Points on a hilly landscape, in no order, each with its height.
A ball rolls from a point to the lowest of its 2 nearest points, and stops where none of them is lower. Distance is the straight distance between rows; heights are no part of it.
<1040> h=503: [-58  25 -51  -6 -18 -30   8 -29 -38 -19   1 -52   2 -19  33 -19  22  17
  32  20 -20 -24   1  44  29   2  19 -20 -40 -41  23 -11  20 -38  40  -2
  11  21  17 -16 -22  20   2 -26 -38]
<18> h=722: [ -3 -61  58  27 -23  -1   8  22  12  12 -45  13  -1 -33  -7  49 -40 -45
 -32  -4 -16  38  -4 -15   0  -1 -23  52  72  19 -38 -37  -5  19  28   9
 -16 -37  -7  -3  25   8  23  40  47]
<693> h=667: [-50  38 -11  10 -22  -5 -21  33 -11  -7 -17  31  52 -43  13 -35 -32 -27
 -37   4   5  23 -17 -47   8 -28 -43  13  34  11 -14 -59  -4 -39  24 -21
  25 -41  19 -21  29  -5   6 -25 -21]
<160> h=241: [ -6 -19 -17   6  47   6  -8  -3  -7 -23  80 -33 -25  13   9 -34  32   1
  49 -51  23 -22  -2  35 -53 -12 -13 -50   8  15 -11  42  14 -23   6  21
  -3   2  24 -30  12  24 -20  -6   0]
<158> h=319: [ 25 -11   2 -28   1   6  15 -19  -6  10  26  14   9   7 -14 -14  19  31
  -5 -26  35   9  37  -9   7 -32  38 -72 -20  44   7  67 -24 -17 -36 -27
  19   6   7  16 -16   3   2 -24   2]
<429> h=582: [ 49  17  17  -4  36   2   8 -21   6  21  17  25 -25  50  14  -5  40  26
  46 -17 -15 -35 -19   7 -18  17  21   7 -30  -3  40  36  18  65  -8   4
 -22  38 -22  23   6 -43 -40 -17 -20]
<792> h=511: [ 48 -68  63  13  -8  17   7   5  53  -9 -19  23 -10   2 -32  37 -26 -24
 -35  -2   1  44  30 -25 -10   1 -11  33  37  30 -18 -34  -9  26  -3  37
 -32 -17 -20  10  35 -14   9  26  30]
<870> h=269: [-25  24 -32  -4   8 -10  -5 -14 -16 -15  -6 -41 -29  10  39 -15  35  12
  35  17 -14 -55 -40  27  13  12  19  19 -47 -60  31 -49  32   1  40  -6
  -7  48  -6   4 -10  15 -12   2 -62]
<464> h=527: [-56  23 -44  15  -7 -32   1 -24 -49  -7   0 -55   0  -4  27 -30   7  22
  57   2 -29 -36 -22  60  27  15  27 -14 -31 -65  37  15  48 -20  43   8
   6  29  14 -22 -29   8   3 -19  -9]
<769> h=701: [ 28 -27  37  17 -29 -13  -7 -19  -6  44 -18  12 -45  69  14  46  -8 -14
  23 -17 -22 -43 -18  12  -4  27  19  47  47 -23   6  51  20  41 -24 -37
 -47  42 -17   2 -34 -14   8  47  43]
<284> h=700: [-40  17   3  23 -23  -4 -19  24 -26   4 -37  20  15 -18   9   1 -36  -7
  -4  24 -27 -11 -53  -9  11  21 -13  38  35 -28  -1 -23  23  -2  31 -18
  -3  -9   8 -12  -1 -10   5   7   3]
<299> h=563: [ 54  -3  32 -14  40   7  14 -13  28  13  30  49 -20  40  -3  -8  30  27
  33 -17   1 -11   5 -24 -27 -13  15 -16 -42  21  29  28  -8  48 -16  17
 -13  23 -14  30  14 -61 -35 -40 -36]
<247> h=552: [-41   8 -30  30  14 -33  -4   2 -49  -4  15 -52   1   5  22  -7  -3  -3
  51   1 -34 -38 -41  64   3  13  16 -17  -1 -46  33  48  68  -6  25  26
 -10  20  19 -30 -22  17   9  -3  26]
<1002> h=630: [-22  40  -9 -10 -29   0  -3   5 -10   4 -29 -14  33 -30  -7  -7 -11   3
 -26  29   7   3   4 -14  34  23   4  -2 -11  -4  -4 -15 -25 -28 -11 -34
   4 -18 -15  -4 -23  24   9   4   2]
<199> h=341: [ 13   9 -16 -19   0  10  19  -4  -5  12  11   0  31 -17 -13 -21  10  18
 -29 -15  34  31  62 -12  18 -44  22 -64 -20  52 -15  51 -35 -26 -26 -32
  28 -12  11  30  -4  16  11 -19  10]
<399> h=524: [ 22   5  25  -7 -16  28 -10   6  24   0 -42  22  21  -2 -42  -6 -36   5
 -36  19   6  23 -21 -28  10   8   0  26  -5  10  -6 -24   2   9 -18  -7
 -20 -19 -36   3  12 -33   3 -11  15]
<1025> h=687: [ 17   1  15  12 -14  -5 -13 -14  -8  30 -17  -8 -29  59   4  14   1   5
  29  -7 -30 -47 -41  23   8  31  36  39   8 -38  27  31  27  47 -14 -22
 -47  52 -25   3 -19 -17  -2  23   9]
<910> h=479: [-50  34 -42 -20 -15 -27   8 -32 -32 -17  -1 -49   6 -29  24 -15  23  19
   6  34  -6 -15  21  23  39   3  23 -20 -34 -18  13 -17  -9 -45  16 -35
   7  12  -4   6 -42  27   9 -19 -34]
<296> h=188: [-19 -22   4  15  10  14  -2  27  22 -19 -12   0   6 -10  -1  11 -34 -27
 -37  10 -14   7 -31  -1 -26   6 -65  37  31  -3 -41 -79  -1 -11  42  28
  11 -15  24 -33  38  15  15  50  -2]
<439> h=548: [ 23 -44  20  22  48  31  16  34  61 -40  15  11 -17  -7  -9   0  -4 -39
 -40  -2  -2  35  13   0 -45 -17 -52  29  20  10 -34 -56  -2   2  23  44
   5 -15  20 -22  51 -12 -11  38   1]
<980> h=356: [-34  37 -42  -5  -4  18 -22  24  11  -7 -31 -46  31 -31 -26 -13 -16  -3
 -46  19  12  19   0  32  22  45 -30  -6 -51 -19 -27 -16 -18 -19 -37  45
  20 -36 -20 -26  11  62  21  15  -1]
<445> h=674: [-43  27  -9  -6  -4 -15  -9  24 -11 -24   7  44  21 -37  29 -16  -3 -35
 -22  16 -14   9 -20 -58 -13 -36 -41  16  42  12   1 -78   1 -48  37 -29
  35 -12  36 -16  33 -26   1 -22 -45]
<935> h=98: [-11 -14   2  12  55  -5   5  11 -37 -32  58  26   0  -3   6 -31   7  17
  59 -22   4 -12 -11  16 -21 -12  -4 -44 -13  13  30  56  37  -9  12  39
  -3  16  29  -1  -6 -26 -39 -67  -7]
<620> h=477: [ 39 -50  62  12 -43   1  17  -3  13  24 -40   1  -3  -4 -31  42 -39 -22
 -30 -16  -1  50  22 -17  28   1   6  44  45  30 -18  17  -6  27 -21  17
 -38 -29 -37  15  -3  -4  12  33  69]
<1100> h=210: [-30  17 -24 -19  10 -14  -1  -5 -21  -5 -11 -15 -28   9  46  -7  48   7
  40  30 -17 -56 -23 -16  -2  -2  26  35 -18 -32  20 -53  15 -11  31 -39
  -2  39  -5  19  -8   7 -13   8 -69]
<645> h=530: [ 40  -9  12  -9  50 -14   9  -9  36  12   8  52 -27  55  24   7  49  24
  51  -1  12 -41   8 -44 -45 -26   0   8 -12  27  26  -9  -6  38  -8  -5
  15  48   1  21  36 -35 -40  10 -56]
<824> h=491: [ 37   1   2 -24   8  11  -3 -19  23   3   2  10 -29  29  12   5  36  16
   4  11   7 -31 -12 -22 -24   0  27   5 -23  -3   9 -20 -15  14 -11 -39
  -6  33  -9   9  11  -4 -12   8 -50]
<133> h=566: [ 28 -16  -9  10  69  34  -6  33  62 -51  41   8 -11  11 -12 -26   8 -14
 -19   0   6  21 -11 -10 -46 -10 -66  26 -10   2 -18 -61  18   9  24  32
  14   1  29 -30  56 -23 -25  26 -17]
<864> h=160: [-20  25  -7  23   8   5 -24  17  -7 -10  -6 -20  28   2 -27   1 -42 -16
 -18  17 -24   4 -27  37  18  39 -16  14 -11 -25  -6  19  36   7 -19  62
  -3 -27 -12 -28 -11   9  12 -10  41]
<986> h=435: [ 45 -85  76 -10 -36   6  18 -19  28  10 -40  17 -22  -3  -4  27 -20 -16
 -19  -9  38  31  42 -49  -1  -7  11  26  40  30 -14 -19 -47  24  -9 -27
 -21 -18 -24  36   7  11  26  41  35]
<454> h=494: [ 51 -47  75  16 -39  15  12  -1  37  11 -29  35  -6  17 -30  24 -38 -14
 -29 -13   3  47  18 -40   5  -7   4  41  40  34  -2  -3  15  28 -24  20
 -32  -8 -35  22  17 -45   7   2  43]
<414> h=670: [  3  19  -3  10   7  -4 -10 -14 -29  18  -6 -11 -22  37   4   1  12   5
  28  -5 -29 -36 -40  43  20  40  36  29 -18 -60  32  30  51  35   3  14
 -39  42 -25   0 -38 -18  -3 -15   2]
<227> h=547: [ 58 -27  29 -13  67  -1  14 -14  50  10  40  46 -36  63  13  -5  47  19
  69 -31  17 -12  17 -26 -51 -22   2 -22 -16  36  14  32  -8  39 -16  19
  -2  28  -7  21  31 -45 -33  -9 -36]
<333> h=514: [ 39 -14   4 -15  32  -9   1 -15  30  26   7  20 -37  51  31  14  46  19
  45  -6   3 -46   0 -26 -41   0  12  23  11  12   8   4   2  35  -3 -34
 -18  46   2  13  14 -20 -18  29 -46]
<841> h=199: [-10  -1  -6 -14  43 -12   7  19 -17  -6  30  49 -11  -4  31 -10  35  26
  48   3 -15 -38 -16 -16 -18 -27   7 -10 -16   1  37   2  28   5  32  16
  18  30  21  11  11 -49 -38 -48 -34]
<668> h=82: [-11  11 -33  20   5   7   1  27  -8  13  15  -7  42 -32 -28 -33 -18   4
 -18 -35  18  48  37   7  13 -37  -5 -60  24  29 -16  69   7 -22 -21  15
  10 -31  24   8  -3  -2  10 -17  63]
<241> h=299: [-37  25 -45  17   0  25 -16  30   8 -32  -2 -54  20 -14 -23 -13 -29 -17
 -48   4   4  22 -18  40  -3  24 -46  -9 -31 -20 -44 -15  -3 -20 -19  68
  34 -50  10 -34  18  47  18  29  15]
<206> h=183: [ -6   6 -19   8  11 -13   2 -11 -25   7  38 -27  14   5 -16 -24   6   7
  21 -27   2   0  12  49   6  18  26 -62 -15   4  10  78  18 -11 -32  11
   4  -2   9  -9 -20  27   8 -13  30]
<704> h=165: [-33   6 -16  -4  22 -16  -9   3 -24  -6  -2  10 -35  14  67   9  58  11
  64  32 -25 -60 -22 -31 -21 -30  11  25   7 -16  22 -40  25  -1  43 -42
   7  51  21  11   4  -5 -22  33 -68]
<465> h=457: [ 35  11  16 -33  -3   1  16 -34   4   9  17  35  -8  21   2  10  46  26
  25  16  19 -22  19 -15  11 -10  53 -14 -71   1  31   5 -27  16 -22 -23
   2  31 -29  37 -18 -25 -34 -40 -55]
<1065> h=531: [ 32 -57  34   9  18  32  15  28  54 -20 -26  15  -5 -10 -22  15 -31 -29
 -57  -4  -6  50  15 -11 -26   7 -35  42  25  18 -35 -70 -18   8  26  45
  -6 -31  -3  -9  38  -1   6  32  10]
<993> h=649: [  6  18 -10  -5  -2  -6  -5 -16 -10  10  -1  -1 -11   9   0 -10  12  19
  10   2 -11 -30 -19  27  25  33  24  -2 -36 -24  31  -1  27  16   0  -1
  -8  28 -10   7 -12 -10 -16 -29 -12]
<322> h=610: [-54  17 -10  39 -47 -19 -13  12 -39  11 -40 -35   2   1   5  22 -30 -17
  12  10 -44 -32 -66  33  12  26   0  21  39 -35   4  17  23  -5  11  -4
 -14  -6  -1 -38 -23  25  32  42  32]
<88> h=335: [ -7  34 -40 -12  16 -14   2 -29  -6 -13  -2 -48  -7  33  26 -20  31  31
  40  22 -17 -34 -14  37  28  32  -8  35 -85 -80  17 -44  42  15  45  31
   1  42 -19   5 -19 -16 -15 -24 -62]
<710> h=592: [-53  25 -33  45 -23 -19 -18  11 -49   8 -30 -31  24 -11  10   1 -42 -20
   6  23 -53 -13 -53  43  36  33  -6   7  17 -60  12  20  44 -15   3  42
  -1  -3 -10 -26 -14  28  25   4  31]
<840> h=504: [ 24  -8  23   2 -35  13  -1  -2   8  14 -39  11  19   6 -31  11 -27  13
 -31   2  11  24  -1 -17  10  12   4  12  22  15 -18   5  -7   8 -16   4
  -9 -24 -25  -2  -4  -2  12  13  39]
<411> h=142: [-14 -42  19  26  21  15   1  38  27 -28 -24  25 -12 -17   7   8 -48 -54
 -40  -2 -29  33 -15 -20 -30  -8 -65  42  59  12 -61 -79   6 -14  62  30
  15 -28  34 -30  47   7   9  44   6]
<747> h=656: [-31  45 -21   2 -24 -14  -9  22 -25   3 -33  23  53 -54   3 -38 -30  -8
 -24  17   7  23   1 -30  37 -14  -3  -9   9  -7   1 -23  -5 -25   5 -20
  19 -40   8   1   2 -14  13 -50  -4]
<1091> h=711: [ 16 -44  48  17 -56 -12  13 -28 -18  46 -34   7 -40  40   6  56 -22  -4
   2 -15  -1 -11   1   3  10  19  14  45  68   3 -14  47   5  26 -24 -37
 -41  20  -8   6 -27  12  22  54  76]
<371> h=430: [ 54 -52  38 -22 -18   7  20 -25  34   8   6  38 -33  15  18  43  23   7
   4   6  47  10  46 -49 -27 -39  18  13  22  42   1 -29 -44  -4 -20 -52
  -3   8  -9  30  19  -8  22  37 -24]
<879> h=316: [ 10  29  -9 -13   7  20 -13  10  37  -8 -23 -24  26  -6 -55  -4 -26 -12
 -63  18  18  35  -1  20  17  39 -27   2 -50 -26 -30 -21 -17   9 -40  50
  14 -35 -47 -12  11  24   6  -5  12]
<867> h=446: [-15  23  -7 -18 -15  -9   1 -25 -39   7  -1  -2   4 -10  20  -6  21  28
  19   9   9 -34   0  -6  27   7  56 -24 -15 -12  22  25 -10 -17   3 -49
   6  18   0  16 -30   5   3 -15 -29]
<894> h=468: [-11   4   8 -10 -28 -13  -1 -14 -28  17 -17  16  -1   0  14   0   3  20
   9   1  21 -23   0 -18  19 -18  27 -29  15   8  20  24  -7  -9 -15 -59
   9  14   8  13 -16  -1   8  -6   9]
<1051> h=159: [-44   7 -49  46  -1  11  -4  33  -9   0  29 -48  38 -46 -15 -11 -27 -35
 -14 -25   6  31  16  44 -17 -16 -47 -14  38   5 -39  45  10 -13 -14  42
  19 -51  51 -27  -2  27  25  31  59]
<656> h=606: [ 15  13 -18 -21  56  16  -7  15  21 -29  58 -14 -10   4   4 -39  30   0
   2  -9  10  -8 -10  14 -20   2 -17 -25 -43   3   8 -17   3  -2   7  32
  15  13  17 -17  17   5 -15 -21 -38]
<280> h=414: [-10  17 -13 -43 -16  -1  20 -29 -36   5  16  -7   6 -20   3 -12  27  22
   7  17  15 -11  35   8  44   3  54 -46 -57  -7  18  24 -26 -29   0 -44
   6  25 -19  18 -39  13  -7 -37 -39]
<317> h=239: [ 24   7  -3  -7  11   3  -4 -37  -6  22  39 -38 -12  33 -18 -18  17  13
  14 -41   5  -1  10  52   3  31  29 -60 -30  -1  17  78 -18  17 -38  14
 -18   4  -7  -6 -24  30  -2 -19  18]
<568> h=203: [-64  22 -76  25 -10   0  -8  43  -8  -2  13 -70  31 -56 -11 -30 -18 -23
 -15 -14  -7  15   5  47  -2  -3 -39 -47   8  -8 -27  27   9 -30 -20  39
  20 -38  30 -29   2  50  26  25  48]
<128> h=38: [ -1 -26  -2  26 -16  -2  -1  12   9  13  -1 -31  11  -8 -24  30 -16 -16
 -31 -25  -1  30  25  36   0   0 -21  -3  42  21 -20  34   5  -5 -24  22
  -4 -27  16 -10  -3  20  22  40  68]
<214> h=244: [-53  42 -71  19 -21   7 -14  33   4  -1 -11 -69  25 -52 -10 -23 -11 -17
 -42  -6  -4  32  11  30   9  -4 -39 -23   2  -3 -38  -9 -22 -28 -15  27
  35 -56  20 -26  -3  49  28  34  17]
<76> h=456: [ 27 -52  68  -2 -59  12   6 -15  17  21 -50   4  -3   4 -13  36 -29  -4
 -22  13  24  39  17 -23  12  16  10  43  30  21 -27 -20 -40  29 -15 -28
 -23 -28 -21  12 -13  18  18  52  49]
<629> h=690: [-32  21 -10  13   9  -5  -6  30 -14 -15 -20  23  11 -16  17 -18 -20  -1
  -1  31 -31 -20 -52 -16 -10  14 -21  31   9 -23  10 -51  34   6  43   6
   9   1  20 -13  10 -25  -8 -17 -24]
<746> h=450: [ 37 -21  22 -35 -29  18   9 -24   4   6  -5  40 -11  23   1  20  22  25
   8  18  41  -6  19 -66 -23 -42  28 -17  -3  27  17 -19 -40   0 -15 -55
  21  11 -12  32   0 -27   4  -3 -23]
<195> h=176: [  7 -19  -9  13  51   3 -16   1 -27 -38  85  -4  -3  15  -8 -38  14   7
  67 -47  10   6  -6  44 -39  -7 -12 -43 -10  17   3  66  27 -17 -13  35
  -9   2  13 -15  -7   5 -37 -45   4]
<1082> h=481: [ 15 -24  49  17 -55  16  -4  -8 -12  37 -56  20   2  24 -21  34 -36   4
 -15  16  -4   3 -14 -17   6  29   2  52  30   3 -20  -1 -11  28  -9 -21
 -39  -7 -30   5 -24  -7  12  35  47]
<818> h=381: [ -6  43 -31 -32  -6 -13   1 -44 -11 -18  -8 -26  -4  16  26  -2  43  33
  33  23 -12 -22   4  31  31  17  11  19 -89 -56  16 -44   7  -5  49  -4
  -5  41 -25  12 -38 -22 -30 -35 -79]
<369> h=601: [ 15   3  20   5  19 -16   0 -15 -10  33   6  29 -37  54  21   4  37  18
  65 -21 -23 -63 -25  24   0  15  39  11 -23 -30  35  53  32  56  -5  -3
 -35  49 -16  24 -22 -37 -40 -20 -18]
<30> h=545: [  7  26  25 -10 -33  21  -2   1   5 -18 -27  28  31 -26 -20 -19 -36  13
 -23  34  15  32   3 -61  11 -20  10   9  -9  12   3 -39 -22 -13   0 -28
  -1 -25 -19  21   4 -32  -6 -28 -20]
<103> h=285: [ 22 -44   1 -18  10  23  15  -3  52 -15   8 -13 -20 -15  -6  24  16 -32
 -54  -8  10  17  31 -10 -32   1 -33  28  15  10 -29 -74 -48 -12  14   6
  -1 -10  17  -9  20  44   5  63 -13]
<526> h=588: [ 39  12 -11 -13  62  30   3  19  39 -50  53   0 -16  14 -11 -32  21   1
 -15  -8  14   4   3 -16 -34 -14 -35   0 -44  11   0 -33   0   5   9  32
  24   0   5 -12  43 -12 -37 -17 -35]
<926> h=451: [-27  35 -54 -47 -10 -25  14 -41 -29 -18  18 -49  12  -7  14  -7  35  24
  11  28   4 -15  48  22  45  -5  50 -40 -60 -16  -4  -1 -32 -44  13 -46
   7  22 -21  22 -53  44  -4 -37 -53]
<22> h=573: [-56  22 -23  53  -5 -33 -31  19 -58  -2   8 -34  16  -7   9   0 -40 -27
  29  11 -46 -17 -53  48   6  17  -8   7  29 -46  20  51  73 -13   3  34
   1   6   8 -43 -24   2  16  -8  50]
<351> h=197: [-30  11  -7  -5  12 -20  -7   3 -22   2  -7  48 -29  -4  64  10  28   7
  57  23 -18 -61 -23 -59 -37 -46   0  23  49  -9  13 -29  11  -6  43 -56
  27  38  38  18   6 -31  -8   7 -71]
<260> h=118: [-26  23 -43  34  -1 -10 -16  41   0   8  11 -11  41 -56 -19 -22 -34 -15
 -26 -33  10  49  27   8   8 -33 -31 -30  55  25 -27  46   1 -18 -16  15
  30 -54  42  -7  -2   2  26  -9  55]
<1008> h=644: [-34  53 -27   7 -36 -17  -7   4 -27  13 -28  -8  54 -60  -4 -22 -24  -1
 -18  30   3  17   6 -12  58  12   5 -13 -11 -25  -1  -3 -23 -22  -7 -29
  13 -34 -20  14 -31  22  17 -34   0]
<1003> h=100: [-10  17 -26  44 -15 -17  -5  21 -25  18   8 -31  22 -11 -27  23 -25 -19
   4 -20  -7  30  17  40  11  -2 -25 -17  36  13 -23  85  17  -3 -38  32
  -7 -32   8 -22 -21  14  17  17  88]
<719> h=716: [-17 -26  60  15 -44   3   3  12   3  15 -61  31  21 -17  -3  21 -56 -29
 -18  -1  -3  43 -17 -47   5  -3 -26  46  65  18 -38 -42 -20   9  29 -17
 -13 -43   8   3   6 -11  23  19  28]
<652> h=227: [-17  -2 -11 -17  24 -21  10  14 -13 -10  20  63 -29  -2  56  10  40  23
  59  12  -9 -55 -12 -45 -22 -45   1  -8  -2   5  32  -9  20   2  31 -14
  34  37  27  27   7 -34 -31 -25 -63]
<948> h=152: [-28  31 -26  39  -3  -4 -23  23 -35  12   4 -33  16   1 -24   8 -45 -19
   4   7 -24  15 -21  55  26  22 -18 -15  15 -12   2  63  28  -2 -39  48
  -1 -32  -8 -43 -33  20  22   7  74]
<752> h=284: [-20  -9 -18  10  28  -7  -5   4 -13 -13  54 -14  -2  10   4 -15   9   6
  32 -37   6 -13   8  25 -33 -22  -3 -64  25  26  -1  60  17 -32  -1   5
  12  15  53 -22   7   6  -9  -3  21]
<155> h=501: [ -1 -28  29   9 -30 -21   9  -7 -16  22 -16  24  -3  10 -12  29 -27  -1
  -3 -26  12   8  13 -18   8  -3   2  -4  74  28 -18  42   3   2 -12 -16
  -6  -3  19   7  -4 -17  18  13  68]
<229> h=238: [ -3 -15   0  -6 -10  12   6  15  40 -17  -3 -14   4  -7  -7  18  -3 -22
 -52   7   7  18  -6   6 -21   2 -50  25  16   3 -29 -73 -21 -22  11   9
  14 -25  19 -23  23  37  15  48   1]
<406> h=237: [ 15  25   7   7  18  21 -21  13  14  -9 -11  -8  24  15 -36 -10 -28 -12
 -42  16  -5  11 -24  25  22  43 -21  16 -37 -21   4  -7  14  21 -28  64
   4 -28 -34 -17   9  -7   7 -18  21]
<529> h=467: [ 32  15   8 -36 -10  22  10 -21   2   5  19  31 -13  19  12  18  34  25
  13  19  14 -17  11 -53 -10 -26  38  -8 -37  15  28 -18 -41   2  -7 -41
   6  26 -16  38 -11 -21 -18 -26 -58]
<1034> h=681: [-26  19 -10   2  18  -8  -7  31  -3 -42   1  36   2 -23  18 -10 -17 -16
  -6  15  -9   1 -38 -36 -25 -24 -35   6  31  10   0 -51  20 -19  41  -6
  26   0  36 -16  40 -35  -8 -16 -23]
<983> h=492: [ 25 -67  59  31 -40 -10   5 -10  -2  26 -14  20 -31   9  -5  59 -29 -33
 -10 -18  -7  30  25 -19  20 -17   0  31  78  31 -21  53   0  19 -20   5
 -22  -5  -2  15   0 -13  20  27  89]
<216> h=124: [ -6  -5 -24   6  21   2   7  14 -26   7  39 -16  27 -18 -22 -25  -6  15
   1 -42  11  23  36  31   2 -22  11 -70   6  27  -7  85   2 -19 -24   4
  11 -11  32   4  -7  15   0 -32  54]
<104> h=420: [ 18  34 -17 -44   4 -14  21 -30  -9  -8   9   6 -16  18   9   6  55  30
  29  12  -3 -22  17   7  25  12  32   3 -87 -24  18 -26 -17  20  24  -9
  -4  27 -31  30 -38 -24 -36 -42 -80]
<1011> h=627: [  0  26 -24 -22  37  -6  -3  -9   2 -14  26 -23 -10   1  -1 -26  19   2
  10  -1  -2 -17 -20  25  -3  27   2  -4 -55 -21  28 -14  14  13   1  22
   6  19 -11  -6   6   6 -14 -32 -27]
<107> h=709: [-26   0  23  22 -41  -7 -11  16 -18  11 -52  27  30 -17   4  21 -49 -15
 -13  10 -24  10 -41 -22  -4  10 -33  41  61   0 -22 -31   0  -7  31 -21
  -8 -39  19 -17   1 -10  18  18  16]
<723> h=282: [ 37  -1   8 -26  11  12   6 -23  11  21  35  -3 -11  24 -14 -12  35  28
   9 -43  26   9  24  29  -6   9  36 -64 -30  26   8  66 -32   7 -40   1
  -7   1  -3   2  -7  18  -5 -10  12]
<1087> h=328: [ 43 -47  26 -14  13  18   5 -16  65   0  -1 -22 -43  10   0  32   8 -35
 -53 -22   8  15  24   8 -30  27 -27  42  11   7 -28 -57 -38  19   2  15
 -19 -17 -11 -13  21  41  16  70  -6]
<1101> h=372: [-13  27 -43 -24   3  -8   4 -15 -18  15  21 -18  28 -30  -4 -14  21  18
 -13   5  13  21  41  12  26 -15  23 -62 -37  13   0  31 -33 -32 -17 -29
  24   8   1  12 -15  39   7 -30 -10]
<266> h=595: [ 18  14   1 -18  10  11  -3  -7  15  -4   9   3  10  -8 -25 -16  -4  15
 -39  -5  17  13  11   3  15   1  16 -24 -25  20  14  10 -17   4 -20  -7
   1  -5 -13  -2   8   0   4 -20  -4]
<268> h=158: [ -5  -5  14   4  41  -9  15   9 -21 -23  31  46  -6   8   4 -23   6  29
  46 -12 -10 -14 -14  -2 -14 -29   7 -33 -25  11  40  25  24  10  18  31
  13  18  19  13  12 -58 -47 -81 -18]
<136> h=486: [ -9   3   3  -4 -39 -10   4  -6 -22  17 -17   8  -7  15   7  19  -9   7
   4 -10   2 -23 -13  -2   1   0  19   1  45  -2   4  30  12  -2 -14 -39
 -10   6  15  -5 -11  -7   8  16  33]
<617> h=559: [ 22  31   7 -22  -7  15   5  -3  17 -18  -7  22  24 -24 -21 -16   2  15
 -29  45  15  27  28 -63   5 -33  25   3 -41  24   1 -41 -34 -19  -5 -35
  11  -7 -27  27   7 -26  -6 -46 -49]
<1083> h=407: [ 45 -79  45 -22 -11   8  21 -30  37  26 -11   8 -41   3  17  36  22 -17
 -15  -7  36  12  56 -27 -26   3  15  30  38  29 -11 -37 -57   5 -14 -42
 -15   7 -12  31  25  31  25  55   2]
<435> h=368: [ 55 -75  42  -8  22  13  11 -16  79  10   7  -3 -51  -4   3  31  23 -36
 -37 -22  18  12  48  -4 -27  10   6  32  28  17 -15 -40 -47  24  -9  19
 -26  -4 -16  17  39  35  23  66  -1]
<14> h=614: [  8  24 -12 -34 -17  12 -11  -6  15   5 -13 -14  28 -21 -34  -2  -6  11
 -51  16  25  25  18  -7  20  15   4 -18 -30  10 -10  -9 -38 -18 -21 -26
  10 -25 -19   5  -4  31  10   7   5]
<687> h=576: [ 28  23  10 -29  15  14   1  -2  25 -21  10  20  21  -4 -26 -12  11  18
 -24  19  17  17  21 -25  16  -9  20 -28 -55  19  13 -12 -20   3 -13   2
   0   2 -39  11   7 -24 -24 -57 -42]

Where does a ball stop that starts at each point below?
<322>: <280>
<465>: <704>
<199>: <668>
<980>: <668>
<879>: <128>
<435>: <411>
